Points on a hilly landscape, in no order, each with its height.
From any point a climber steps to the highest of the 3 points nearest to it. It stops when none of these is higher. Distance is the straight distance between rows; heights are no part of it.
vife: 102 80 94 180 64 114 67 147 179 146 129 94 123 149 155 114 148 120 112 136 107 178 157 96 121 151 154 129 141 99 57 94 154 127 136 110 160 166 109 110 131 170 104 109 111 144 138 75 146 109 116 100 151 73 163 106 108  (h 476)
pib: 92 94 111 185 53 131 57 137 192 136 125 84 149 135 159 109 156 120 119 150 114 184 172 96 122 150 160 123 159 102 29 89 157 114 133 119 157 143 119 104 133 175 121 136 112 150 139 74 149 117 126 105 155 98 160 120 87  (h 463)
lod: 83 149 151 100 115 165 123 140 161 105 98 145 113 112 134 156 113 151 120 134 123 178 144 153 126 126 76 162 141 129 132 110 146 112 144 108 114 138 142 134 108 124 126 135 138 145 124 156 130 141 129 104 118 151 125 158 113  (h 471)
bur: 140 117 134 135 102 95 81 105 130 175 141 107 102 136 142 128 144 151 121 121 111 156 142 103 108 164 136 99 130 140 102 154 137 139 118 98 148 168 122 137 152 164 75 93 111 99 125 113 147 106 117 77 106 71 144 112 147  (h 235)
Bapi: 153 127 133 114 152 114 107 123 149 152 112 143 145 115 133 131 152 148 158 133 119 151 152 117 117 123 112 83 124 175 107 160 118 107 113 136 137 145 138 147 152 152 67 115 132 129 149 121 127 130 127 96 138 153 143 152 147  (h 242)
zamid: 144 118 109 131 79 72 103 117 102 189 158 69 122 66 125 87 120 130 121 131 142 128 148 95 115 124 157 136 101 141 75 129 134 122 141 125 169 142 138 123 140 148 95 144 148 105 135 134 157 105 127 99 168 66 188 122 103  (h 331)
Nak: 126 108 114 184 77 124 82 135 202 123 141 106 116 131 154 105 157 130 117 132 98 198 169 102 136 169 131 119 115 92 83 105 151 129 99 98 157 176 103 95 141 149 108 83 87 148 129 68 143 106 109 89 116 90 140 111 130  (h 415)
Reva: 87 120 153 93 107 165 190 133 167 97 149 135 115 150 151 138 120 117 122 154 148 155 141 141 133 149 129 191 145 132 136 94 140 135 154 89 109 112 146 126 144 103 133 143 119 130 122 185 106 154 138 110 93 135 129 117 127  (h 378)
gizot: 168 152 104 165 127 157 141 160 44 133 108 138 147 117 135 73 118 104 143 111 141 58 116 138 160 103 159 140 134 127 165 139 102 96 108 160 94 109 118 115 147 131 160 149 114 142 104 156 84 132 127 168 159 203 149 150 160  (h 408)
sav: 124 74 114 161 60 85 67 129 127 164 137 78 114 97 147 105 116 124 127 135 146 158 153 100 113 120 158 164 136 122 58 131 136 133 155 106 180 131 114 108 134 182 105 153 154 147 136 118 157 104 105 95 153 74 199 108 105  (h 370)
feda: 146 128 107 159 141 76 116 117 97 143 132 172 126 150 115 126 115 108 136 104 136 123 154 131 140 93 87 77 94 127 134 134 94 144 118 184 113 108 130 127 108 141 109 155 129 158 155 96 163 108 130 131 149 119 156 130 129  (h 341)
memid: 184 142 121 158 94 81 117 143 67 132 143 160 127 110 123 121 108 105 137 81 142 94 112 154 130 79 94 108 108 112 157 126 107 139 115 176 107 89 141 128 146 126 134 156 113 136 116 142 133 99 119 141 93 168 150 127 159  (h 520)
Pez: 140 129 142 112 133 131 71 91 181 133 123 115 105 110 160 128 147 160 105 126 121 144 111 95 133 147 131 120 150 123 88 174 107 142 94 87 157 156 105 146 124 137 117 79 119 121 102 100 97 131 130 125 104 106 88 131 127  (h 297)
pimef: 113 136 148 88 150 159 85 127 166 148 93 141 130 108 137 158 135 161 138 126 118 153 121 115 107 117 92 118 153 150 109 151 125 109 114 104 141 156 132 157 107 147 108 111 144 135 115 121 99 147 150 125 130 158 98 160 107  (h 418)
zed: 130 169 171 135 153 140 123 77 195 93 61 116 109 121 153 144 144 156 79 171 131 153 147 117 154 142 170 161 124 91 106 129 136 127 92 109 155 142 145 122 132 117 155 95 156 132 144 100 159 164 147 126 71 125 44 108 106  (h 289)
rabuz: 111 103 124 64 189 155 204 132 97 101 179 128 170 158 82 163 121 116 182 127 131 79 104 125 106 152 125 126 136 148 185 146 159 133 175 124 132 154 100 117 92 93 150 116 102 121 141 147 130 145 120 136 154 108 117 116 170  (h 200)
gud: 155 113 128 138 114 120 85 106 210 114 136 113 103 101 163 116 156 137 99 125 119 168 129 98 154 144 120 133 128 118 84 152 117 133 76 79 176 167 103 121 137 124 112 65 103 130 102 72 99 124 118 113 101 99 109 116 128  (h 617)
Vakud: 127 146 113 144 149 188 152 167 39 125 101 115 156 127 101 102 121 131 143 119 126 53 85 154 130 128 152 135 111 120 190 121 147 91 137 147 96 113 122 110 137 111 174 150 154 115 136 145 124 119 127 159 161 164 157 149 145  (h 380)
zerop: 145 144 114 127 122 91 108 107 120 182 138 101 129 126 123 111 142 155 142 121 113 133 149 98 95 147 142 75 101 149 94 137 128 119 125 134 142 151 142 138 149 169 79 115 124 86 144 125 144 108 132 81 131 79 154 130 124  (h 430)
Bogif: 100 152 186 111 110 158 139 114 169 111 88 128 130 135 151 152 97 127 99 168 134 166 154 131 103 122 94 176 165 119 130 118 167 141 148 120 141 141 134 117 84 117 128 108 128 130 121 142 133 158 132 126 103 156 89 120 103  (h 522)
pud: 139 131 92 161 144 81 133 104 99 160 153 138 145 134 111 101 128 99 119 117 130 114 156 126 134 105 108 82 99 125 111 130 85 142 115 195 128 111 99 118 115 132 117 177 138 153 146 81 144 103 142 133 194 100 150 145 84  (h 207)
Motu: 190 162 95 163 111 129 142 158 46 138 114 140 145 119 132 66 130 113 142 97 145 63 127 139 149 114 138 130 136 125 166 150 93 108 102 171 85 102 128 116 161 132 158 148 111 137 102 168 88 116 125 151 139 203 136 152 160  (h 447)
mapu: 106 114 129 100 152 135 218 153 91 78 149 154 143 181 62 125 147 94 233 129 134 96 65 172 167 156 138 81 136 137 187 113 124 131 137 173 137 104 88 105 117 58 153 127 94 109 126 161 112 130 128 157 129 128 134 121 141  (h 394)
Geler: 84 130 166 100 104 162 169 130 166 99 120 132 120 144 156 143 107 123 110 163 153 160 145 129 124 140 94 191 161 129 136 95 171 123 155 99 129 125 148 121 110 108 119 128 119 129 121 167 104 146 138 104 95 146 119 125 108  (h 613)
gitos: 83 132 150 99 111 162 167 140 163 108 131 145 132 155 147 139 104 121 109 179 144 159 131 125 104 137 120 177 156 121 160 87 195 129 147 78 146 95 155 113 119 111 138 113 80 106 124 142 94 170 150 115 89 134 98 97 111  (h 407)
Foz: 138 130 145 98 139 141 76 101 174 154 109 128 113 108 154 143 141 164 113 124 114 141 115 101 107 137 115 112 154 130 87 161 110 131 103 95 160 156 99 150 110 149 112 92 132 118 104 102 97 138 153 132 118 136 89 141 117  (h 401)
Tor: 126 170 155 124 158 154 88 81 177 120 82 124 99 123 150 143 132 172 95 144 128 158 127 109 122 142 129 135 142 97 99 150 112 137 94 103 147 154 121 134 103 135 164 100 142 138 124 112 135 151 152 126 91 112 64 134 107  (h 412)
vif: 128 172 155 137 146 143 107 78 193 100 75 116 100 113 141 140 150 172 77 151 132 148 133 116 155 146 151 153 117 79 96 137 127 122 79 108 158 146 141 118 116 129 165 93 149 119 135 101 147 158 141 130 70 105 55 123 107  (h 562)
Bunod: 90 124 176 108 115 156 145 132 166 116 106 125 136 149 143 153 95 114 103 188 126 165 142 121 95 116 137 161 165 113 153 93 202 139 149 96 151 99 143 111 94 119 143 93 92 112 126 112 132 161 131 149 96 148 71 81 96  (h 452)
mik: 82 105 125 105 133 156 128 155 154 93 132 147 99 122 118 150 135 147 125 123 117 160 123 160 154 136 108 145 127 138 141 102 117 113 144 91 90 107 159 139 135 128 144 154 147 139 118 166 134 134 106 119 117 129 149 143 125  (h 210)
pudu: 142 105 125 129 155 100 103 138 138 107 111 160 140 135 125 132 143 130 146 136 119 157 149 144 158 83 101 93 110 168 121 153 106 116 124 150 122 115 157 138 131 141 81 134 131 153 156 126 127 127 100 127 148 155 158 147 129  (h 69)
zad: 141 145 91 135 127 80 134 103 107 171 165 82 150 75 125 72 123 132 111 135 136 118 155 110 138 129 152 107 97 145 86 139 98 116 125 164 152 121 128 124 142 132 104 165 138 104 142 119 130 108 133 103 188 74 172 151 90  (h 343)
mebuf: 111 102 136 101 162 167 168 127 110 113 155 98 129 142 103 140 117 124 122 114 125 112 128 154 115 161 147 163 136 129 151 135 118 157 170 93 100 125 128 136 160 110 166 165 170 137 135 161 132 123 113 136 111 133 139 136 174  (h 252)
namo: 115 150 150 104 139 161 80 101 170 142 87 136 110 116 143 160 127 165 118 129 123 167 123 108 99 139 103 126 160 122 93 156 120 132 105 101 153 151 110 142 90 142 133 107 148 133 115 115 117 151 153 125 113 139 70 149 111  (h 465)
Zosa: 165 185 78 168 69 69 139 152 74 151 144 155 109 97 119 111 127 102 143 76 121 72 103 154 129 113 89 108 127 109 145 85 105 147 106 194 87 113 126 135 147 121 123 158 106 133 90 140 123 96 145 130 145 139 135 130 127  (h 306)
bigor: 146 154 100 136 143 92 120 114 119 174 131 128 138 130 115 112 144 145 142 127 114 143 165 109 113 139 132 73 97 154 101 140 111 108 121 153 136 137 157 145 142 164 81 129 128 98 168 123 144 107 136 85 156 94 158 138 122  (h 513)
nik: 142 156 96 126 124 90 119 102 112 186 148 105 134 118 112 101 141 145 132 125 126 129 152 83 113 142 148 81 87 145 92 124 118 98 116 148 139 138 146 148 140 162 87 136 132 83 161 126 136 109 139 98 162 77 160 136 109  (h 433)
sobar: 121 102 125 126 132 144 130 160 70 130 130 108 137 124 102 137 116 138 118 98 123 75 83 156 110 124 150 133 108 120 148 124 123 126 145 114 87 97 145 135 156 125 181 166 160 108 123 152 125 109 128 174 106 155 137 145 158  (h 413)
Zug: 165 118 112 142 122 128 126 159 63 135 130 121 150 106 124 107 114 117 133 103 140 51 86 141 125 93 144 135 116 132 153 122 115 114 123 136 106 89 150 132 157 127 160 158 138 113 128 153 93 111 134 174 107 186 146 144 162  (h 544)
poza: 154 136 123 145 156 96 107 122 126 140 116 156 144 150 122 119 145 141 156 136 129 159 172 132 141 106 107 76 100 172 118 153 107 114 118 161 124 123 159 129 138 161 77 132 134 135 176 111 136 114 120 109 150 135 148 142 133  (h 173)
vab: 96 103 116 107 141 139 99 161 159 106 109 165 122 122 126 159 132 139 136 119 123 159 117 158 162 100 99 131 118 161 127 118 114 95 130 114 106 109 161 151 115 132 117 143 142 137 134 139 114 135 106 137 146 148 145 158 108  (h 78)
kodu: 101 131 146 121 151 153 215 142 83 73 122 117 154 169 91 109 141 86 189 135 135 80 88 175 163 147 148 119 132 132 200 122 145 113 166 190 122 133 83 105 127 56 141 134 131 107 135 144 133 126 108 143 151 141 173 121 137  (h 300)
lapo: 140 134 95 157 146 83 128 111 106 161 143 148 138 152 109 114 123 113 128 115 132 127 160 118 135 99 108 73 85 123 113 135 86 138 118 190 123 111 124 116 109 142 114 165 133 137 154 95 149 107 140 131 179 101 154 137 104  (h 270)
godi: 125 76 122 126 132 125 108 153 89 121 138 133 134 120 115 144 111 125 122 103 133 81 82 145 132 97 139 127 106 137 146 128 101 135 144 117 97 79 162 143 149 127 164 159 149 110 125 147 116 103 112 180 102 152 144 132 149  (h 506)
nog: 154 141 103 153 154 90 121 119 119 149 127 157 145 148 113 114 131 136 141 128 121 148 170 127 139 100 116 76 87 143 124 137 99 117 115 181 116 119 148 125 123 158 95 144 131 129 180 109 151 108 124 116 164 105 156 136 120  (h 253)
fiko: 114 93 136 102 158 157 190 129 135 108 175 113 120 159 110 139 114 111 132 128 134 115 131 126 117 166 165 175 137 131 150 134 120 162 167 82 106 131 130 137 145 106 159 159 149 140 132 172 126 144 117 133 122 126 124 131 166  (h 246)
Somo: 90 135 173 99 108 158 154 128 165 113 114 130 138 150 155 152 94 117 96 179 142 165 150 122 100 121 112 182 162 121 150 98 186 137 158 104 147 108 142 122 86 109 129 102 94 117 120 137 115 162 136 135 100 156 85 88 105  (h 454)
fufip: 143 142 101 158 95 64 133 124 78 160 158 161 133 112 119 113 126 85 130 94 128 91 124 139 113 91 86 95 111 119 109 119 118 159 117 193 119 109 73 126 108 116 107 174 141 160 117 88 151 111 150 141 181 115 160 131 91  (h 505)
Siz: 183 134 119 150 98 95 126 140 66 134 141 141 132 104 132 107 118 112 136 90 149 72 99 146 136 88 123 123 108 125 150 134 99 133 121 156 104 90 145 129 155 127 137 148 120 125 116 150 108 100 122 153 92 180 138 132 162  (h 543)
Soteb: 96 92 134 111 148 152 157 140 121 103 150 124 109 142 101 142 117 134 119 110 122 129 123 168 132 151 145 157 131 124 150 122 102 146 164 88 84 111 148 138 158 123 170 164 164 135 126 165 136 118 109 145 105 132 140 143 164  (h 265)
Gono: 109 114 147 101 171 152 212 146 78 91 129 106 179 154 92 132 135 96 179 128 131 75 94 157 143 150 140 126 133 145 194 126 159 112 162 173 117 146 97 109 129 69 141 128 142 101 134 136 137 127 113 137 160 142 154 125 156  (h 215)
Tima: 93 84 119 112 141 135 115 151 130 99 143 139 105 130 111 151 122 135 116 107 121 139 104 166 144 128 121 136 125 139 140 116 96 123 154 91 79 89 157 146 142 127 150 157 157 137 124 155 129 124 105 153 117 130 146 144 146  (h 328)
gemo: 105 81 108 187 63 120 60 138 175 135 119 80 143 126 160 99 148 121 116 154 131 177 166 103 125 136 163 141 164 117 31 109 145 118 144 117 168 136 118 104 133 178 122 145 129 159 154 80 149 109 111 100 150 90 177 114 84  (h 456)
Suso: 175 190 62 177 81 92 135 158 51 146 139 161 114 102 119 94 135 109 144 79 126 71 130 154 144 135 114 102 153 115 152 98 88 132 91 196 77 111 124 128 162 133 144 156 97 126 80 167 106 103 136 126 146 161 126 140 147  (h 219)
zel: 130 163 133 123 148 148 87 83 192 119 92 125 91 113 150 138 145 161 80 136 121 150 112 106 133 144 134 139 124 88 92 150 109 124 78 93 158 150 126 133 102 130 155 86 140 130 112 95 120 143 150 138 94 101 67 128 99  (h 298)
moti: 141 121 103 130 87 85 105 116 114 186 148 81 118 95 130 110 124 132 119 126 129 128 136 87 108 137 161 124 98 144 85 119 140 119 141 121 161 148 141 136 143 160 79 127 136 96 131 126 142 103 128 97 158 49 177 114 107  (h 357)
roge: 134 145 126 129 136 129 88 96 207 104 113 125 99 101 162 134 147 158 84 125 120 153 112 100 170 140 129 149 96 94 85 136 129 114 62 80 180 149 134 122 120 120 153 73 120 121 122 81 108 144 136 124 87 87 88 115 114  (h 276)
pazol: 187 146 116 160 103 129 144 156 49 136 126 132 151 101 128 89 118 118 134 102 146 55 106 149 142 100 143 130 117 126 156 134 108 112 102 166 104 97 135 124 163 127 151 150 122 122 113 162 92 115 133 157 117 198 134 155 165  (h 499)
Tiruz: 157 126 142 109 128 110 87 106 140 169 129 114 124 122 134 130 157 153 135 129 118 146 145 105 100 143 125 76 143 167 102 167 127 129 125 112 155 160 127 154 163 154 66 101 122 108 133 114 117 114 126 84 107 117 131 140 146  (h 335)
varev: 145 109 124 151 104 107 81 108 166 135 152 105 100 130 152 120 150 148 101 121 107 173 143 104 127 162 129 111 133 121 98 151 128 152 106 90 159 172 105 124 148 153 83 72 100 129 118 90 132 105 105 91 100 72 133 108 154  (h 301)
penum: 78 132 160 100 110 168 162 145 165 91 124 144 115 129 145 140 117 130 118 146 143 172 152 154 137 135 93 190 145 130 141 96 143 114 150 96 110 120 142 124 117 112 126 138 130 137 117 173 122 145 122 92 101 136 134 145 115  (h 472)
vozan: 123 97 104 177 79 112 72 141 172 147 147 101 102 142 150 120 152 130 108 122 99 184 153 109 131 166 138 116 130 103 82 106 152 138 120 95 156 175 105 110 141 165 95 89 97 139 124 78 145 111 110 89 131 64 153 101 128  (h 448)
koz: 119 99 146 100 172 160 185 142 82 118 151 90 168 139 91 147 114 114 150 120 130 81 127 145 108 156 150 151 132 141 175 143 146 144 179 128 103 147 101 120 134 98 150 157 166 119 138 147 139 131 112 143 139 141 136 127 184  (h 230)
gul: 147 106 124 160 88 120 91 119 197 113 145 113 108 118 158 106 154 136 115 127 110 187 159 108 154 157 121 137 120 99 77 137 138 133 88 89 167 180 97 104 141 134 111 66 85 142 120 73 125 122 102 99 105 90 134 113 142  (h 398)
vali: 125 99 110 77 173 169 206 127 124 117 186 145 124 177 100 146 113 112 149 138 126 114 116 99 110 163 168 162 134 130 161 139 132 152 163 81 122 150 128 127 109 115 155 129 106 149 143 166 125 170 123 135 144 107 105 109 166  (h 208)
Fep: 87 118 154 98 104 156 191 136 171 106 142 144 125 158 154 135 107 118 110 169 147 147 137 127 124 134 118 186 152 131 148 82 161 128 157 87 132 112 146 115 129 106 132 118 104 123 119 174 89 158 149 110 92 133 118 101 108  (h 475)
peda: 99 89 117 120 145 132 115 148 102 112 142 134 120 129 104 150 115 141 117 106 122 109 89 159 134 122 148 133 117 125 153 123 105 132 155 94 83 86 159 142 150 132 175 160 163 125 134 154 130 110 113 164 108 134 140 143 153  (h 425)
Guno: 169 102 129 141 112 91 113 146 78 132 137 146 133 113 134 129 108 111 128 96 144 77 92 151 125 74 115 124 107 130 142 135 105 138 131 144 103 81 157 136 151 133 128 150 136 127 125 142 117 102 115 168 87 166 155 121 160  (h 565)
lolon: 158 112 143 125 124 105 81 96 160 153 138 107 103 114 153 121 153 150 113 121 112 152 132 101 119 160 128 103 157 131 94 173 112 149 105 89 156 163 109 142 154 152 82 75 120 121 113 103 114 110 112 96 90 96 117 119 148  (h 211)
zor: 105 115 138 106 161 138 213 147 92 72 147 138 154 177 74 123 150 82 221 134 134 90 76 166 164 148 148 99 129 135 191 123 135 119 148 180 133 116 84 110 129 50 141 117 106 100 128 139 115 128 127 152 141 130 153 105 128  (h 462)
mina: 117 143 143 137 162 182 191 161 55 99 104 107 162 154 93 104 128 107 156 132 125 74 89 179 147 145 146 123 123 121 202 128 158 105 152 173 109 139 91 102 137 87 155 141 153 105 140 142 141 128 105 138 164 143 166 139 149  (h 278)
sulaf: 99 104 135 94 138 156 194 128 151 98 170 122 113 146 130 135 123 119 126 137 136 146 135 141 141 161 153 182 139 133 139 120 115 150 162 77 106 127 147 133 152 107 166 158 138 144 124 187 125 139 119 118 102 128 139 127 149  (h 237)
Pemus: 119 152 123 148 157 198 167 163 44 108 100 123 151 144 107 90 123 115 142 116 128 59 85 167 153 130 159 130 125 123 197 130 148 91 142 162 93 118 104 105 123 102 179 144 140 120 125 139 132 140 125 151 175 146 179 142 135  (h 569)
Betuk: 114 113 171 129 168 135 134 110 208 90 75 117 130 137 158 147 147 138 92 188 135 145 156 99 133 127 191 157 130 111 141 96 165 116 116 110 169 127 151 130 126 121 151 86 135 128 127 89 169 188 153 150 93 142 19 95 102  (h 190)
vasis: 110 166 181 111 134 159 115 98 177 121 75 125 120 135 146 154 111 141 89 162 131 173 152 120 98 125 108 161 162 109 119 136 157 149 131 119 135 143 119 133 83 129 145 113 143 149 131 132 143 154 138 131 99 155 70 123 109  (h 508)
kefik: 115 122 140 127 159 183 168 159 51 127 121 93 163 126 101 125 116 127 139 119 123 68 109 169 112 146 154 138 122 122 186 134 151 115 158 137 103 135 116 117 144 100 165 156 169 112 147 142 147 118 122 144 142 147 143 151 165  (h 195)
Kuv: 100 121 176 122 149 148 130 117 195 106 98 131 127 147 148 155 106 121 99 199 127 165 155 112 104 110 166 154 147 102 155 105 181 140 136 109 152 106 130 124 95 118 151 89 106 131 124 101 159 184 131 166 111 154 37 73 94  (h 453)
guneb: 150 125 145 108 145 120 98 112 147 163 114 126 140 114 135 129 153 158 147 125 116 154 147 109 113 132 121 84 135 172 98 175 118 109 121 119 145 153 136 159 148 154 68 105 129 122 141 114 109 133 135 100 116 146 122 152 143  (h 344)
bidig: 136 147 138 116 143 147 83 75 189 120 109 123 99 114 151 138 140 167 94 125 118 155 99 97 140 142 134 136 133 107 88 157 99 127 73 83 157 157 117 145 115 132 147 84 126 129 102 95 106 138 139 137 93 102 75 132 113  (h 223)
dop: 149 193 52 177 67 66 131 156 51 130 149 142 101 93 102 100 154 90 142 90 114 74 110 155 148 132 115 110 174 140 123 97 104 155 98 192 70 105 113 140 166 122 131 175 107 131 81 152 101 102 139 139 197 142 137 126 118  (h 157)
visi: 156 90 125 136 129 94 105 141 106 113 140 154 129 131 125 139 115 116 123 107 142 120 100 153 150 62 114 116 102 149 138 140 103 136 134 137 103 76 158 132 143 134 125 145 137 139 126 137 133 104 96 170 102 156 160 114 146  (h 528)
Puvuk: 111 110 127 63 184 155 203 137 94 84 165 146 165 155 71 157 134 115 202 128 134 90 89 139 119 136 111 110 140 139 192 134 155 125 163 141 146 140 115 110 80 83 153 113 87 108 134 153 124 136 128 129 136 114 125 124 161  (h 187)
Lig: 118 98 132 79 173 167 202 129 104 118 182 106 159 163 91 150 108 109 148 127 125 86 123 111 103 156 156 163 139 141 165 138 136 156 179 106 113 155 113 127 120 100 155 139 138 128 140 157 129 150 122 139 147 126 116 114 176  (h 214)
vinad: 163 138 114 169 94 68 116 141 85 143 146 171 118 126 121 133 107 104 140 87 136 99 128 148 126 85 76 94 96 109 152 129 105 148 117 187 97 96 132 122 115 133 117 154 117 141 125 119 158 89 122 134 124 140 153 117 139  (h 515)
tati: 163 113 129 156 119 73 107 142 87 121 137 166 126 124 127 136 106 106 136 99 143 113 120 153 146 68 92 107 100 126 147 143 97 142 120 159 102 80 144 129 131 130 120 145 126 148 128 125 142 97 105 145 100 152 159 120 155  (h 497)
lenuf: 115 113 127 103 145 137 101 145 160 124 101 156 134 121 132 143 143 148 156 125 113 166 126 131 136 103 95 112 123 175 112 135 117 101 120 118 119 133 144 154 125 136 86 122 137 139 132 128 111 140 125 128 159 161 137 162 116  (h 133)
temud: 90 161 166 97 126 171 106 124 159 128 84 136 117 109 140 161 107 155 116 132 126 171 142 135 107 126 77 149 152 123 128 122 154 123 136 108 124 150 128 136 84 132 136 125 143 142 118 149 135 151 135 108 118 150 100 159 107  (h 436)
lubid: 92 132 133 98 136 156 101 152 166 130 94 162 121 115 133 167 134 154 149 125 118 168 125 132 120 121 79 128 132 157 117 118 130 93 123 112 120 137 147 151 109 138 110 131 150 143 121 139 118 149 128 125 145 155 123 168 111  (h 307)
Sama: 140 143 85 146 140 87 133 103 120 176 149 116 140 128 109 93 133 131 130 130 128 132 165 101 134 119 136 81 89 140 97 136 101 110 118 173 134 130 149 133 132 144 101 146 132 106 164 111 139 108 159 109 194 81 156 146 104  (h 356)
Fabe: 141 127 141 99 145 125 79 104 156 159 117 120 128 98 148 141 149 157 139 130 119 148 131 106 102 130 113 98 155 162 96 176 117 127 109 97 152 153 112 160 133 151 86 97 136 118 117 107 97 134 144 111 115 144 100 150 123  (h 539)
Fufe: 128 92 109 151 81 86 79 125 127 177 145 94 104 129 143 116 127 132 107 122 120 153 132 89 108 143 154 127 123 121 81 115 149 142 145 99 160 160 116 125 133 169 82 111 125 114 124 111 146 96 125 87 138 46 170 97 120  (h 326)
pataf: 156 186 51 178 71 86 131 157 56 143 141 153 109 99 107 102 156 98 140 78 126 76 110 154 143 135 118 104 160 129 141 99 95 145 105 197 69 110 110 132 157 130 136 165 99 127 80 159 101 103 148 138 174 146 133 137 130  (h 209)
mimo: 117 109 109 96 156 179 201 126 144 116 177 159 112 177 125 129 118 116 135 155 141 124 124 112 120 163 170 177 133 134 153 117 135 146 148 62 129 123 138 123 137 120 155 128 92 145 139 175 113 169 140 113 117 101 109 108 150  (h 205)
gotim: 153 106 126 148 148 89 103 135 128 106 121 174 137 135 123 127 127 119 137 129 134 152 139 146 154 83 103 98 102 160 130 147 96 118 129 152 111 95 158 135 133 136 91 138 133 156 152 110 133 114 100 142 134 151 158 135 135  (h 27)
lesob: 124 160 175 133 152 158 118 72 192 105 72 117 105 132 155 148 127 157 83 167 133 161 145 111 134 133 158 156 139 90 104 147 136 145 107 114 151 155 128 129 111 126 161 103 153 147 134 112 160 163 143 133 88 134 45 118 104  (h 320)
nofis: 109 163 162 103 144 166 89 96 168 137 79 129 111 124 142 155 119 165 94 137 125 156 142 114 96 129 106 135 159 103 114 154 131 136 112 107 136 153 116 138 84 138 148 110 146 141 126 115 141 148 146 132 101 140 64 148 106  (h 487)
gorup: 137 124 115 142 147 175 126 170 48 144 120 112 161 114 114 113 106 129 133 110 126 51 78 147 121 113 163 134 106 127 168 116 133 99 133 133 105 103 136 125 147 122 178 155 154 111 132 145 111 118 134 163 143 173 144 154 153  (h 405)
Bimo: 110 78 112 120 138 119 98 157 139 97 135 156 118 125 122 156 129 134 131 120 123 147 96 161 163 101 114 119 111 152 133 130 100 115 138 106 91 89 165 147 126 138 140 153 145 133 125 141 120 125 104 157 133 144 153 135 123  (h 196)
Nafun: 142 144 100 138 116 82 125 107 110 188 156 78 132 91 122 90 126 137 125 133 136 124 146 93 125 138 156 110 89 151 83 123 122 106 136 155 157 137 145 136 147 151 87 142 137 92 147 130 138 103 136 102 175 63 166 138 97  (h 391)
pelo: 89 152 177 100 106 159 138 132 163 107 98 126 126 131 150 154 104 131 106 152 143 175 154 141 110 124 87 177 166 121 133 110 164 134 154 121 135 126 139 119 98 120 119 118 129 140 121 154 127 146 135 116 110 159 106 128 99  (h 535)
pupen: 123 99 120 75 189 171 202 123 103 111 188 132 146 166 88 153 108 115 161 134 129 102 116 112 102 149 143 141 140 136 171 143 147 147 165 96 127 148 112 126 95 104 161 117 101 143 137 157 130 157 120 136 148 114 114 109 171  (h 206)
Niz: 153 150 117 129 131 97 108 110 127 179 132 115 127 126 124 120 145 163 139 127 114 142 144 100 104 148 129 76 111 158 103 149 127 119 125 132 139 154 151 144 148 169 71 111 127 97 152 127 145 112 134 82 131 93 149 136 132  (h 427)
bim: 89 138 185 112 120 154 136 122 176 112 110 124 136 149 159 149 96 119 100 195 137 171 152 117 105 118 120 174 162 109 148 102 184 150 144 107 148 116 130 121 91 114 137 90 105 131 125 125 131 167 134 143 107 154 69 85 99  (h 467)
Falu: 104 98 140 82 178 151 211 139 89 92 157 113 182 151 87 142 134 100 192 123 129 76 102 142 124 141 127 127 138 144 188 122 160 125 164 162 134 149 100 118 108 80 139 127 119 104 132 142 124 131 114 134 160 121 128 112 155  (h 185)
Rutu: 143 133 121 129 123 128 91 95 205 108 123 115 101 93 166 127 156 144 93 133 126 156 112 99 165 144 130 144 104 104 72 141 122 114 66 80 175 156 119 120 120 126 131 70 106 123 107 75 92 131 135 121 94 88 97 114 111  (h 369)
digo: 160 160 99 161 86 53 127 140 74 149 147 165 119 109 114 130 113 92 140 81 123 85 108 141 117 93 68 93 112 109 136 102 105 155 106 196 106 97 105 132 118 111 113 160 127 144 106 105 145 93 146 139 152 128 158 124 112  (h 449)
tos: 128 145 181 134 156 139 136 89 200 96 72 108 124 141 161 148 140 136 84 182 139 158 158 108 150 127 184 166 133 99 121 109 145 132 108 124 153 134 135 130 125 118 144 96 142 138 142 98 163 184 150 143 83 150 30 96 103  (h 217)
buted: 146 138 102 166 122 66 120 131 86 158 153 171 124 132 119 127 114 106 132 85 134 99 129 141 126 88 77 89 98 114 126 115 98 152 121 192 116 98 106 125 100 129 107 175 123 150 124 96 160 98 143 141 162 113 160 124 100  (h 406)
tok: 164 166 91 161 70 62 135 144 64 152 146 168 113 97 111 122 129 85 138 81 123 75 105 148 116 99 79 94 116 118 132 94 118 160 114 202 99 102 101 133 129 109 110 164 119 148 102 114 138 106 147 139 163 124 150 129 106  (h 396)
nur: 156 150 100 155 131 175 147 167 44 138 112 130 150 127 130 81 119 107 139 112 138 51 105 145 160 107 161 140 121 124 169 146 115 82 110 159 95 105 107 109 129 118 170 143 125 132 104 156 92 133 129 173 173 191 156 148 142  (h 393)
Miz: 112 145 190 122 135 149 130 102 179 109 86 120 126 140 158 153 112 126 94 185 136 163 162 110 109 114 147 169 156 109 125 126 169 154 136 116 153 132 127 128 92 125 141 99 129 140 136 120 150 172 134 147 98 165 49 100 93  (h 486)

Two climbers start at each pair of points below. Name the first point that both come to, or write -.
mimo and pupen: mebuf
nofis and Betuk: vasis
vali and mik: peda
lolon and moti: -

For each start below, name every point that the climber comes to, in order.
zamid: Nafun > nik > bigor
namo: nofis > vasis > Bogif > pelo > Geler
Puvuk: pupen > Lig > koz > mebuf > Soteb > peda > godi > Guno
rabuz: pupen > Lig > koz > mebuf > Soteb > peda > godi > Guno
lapo: feda > buted > fufip

For each start below, name the point where the climber stops.
pataf: fufip
Falu: zor
dop: fufip
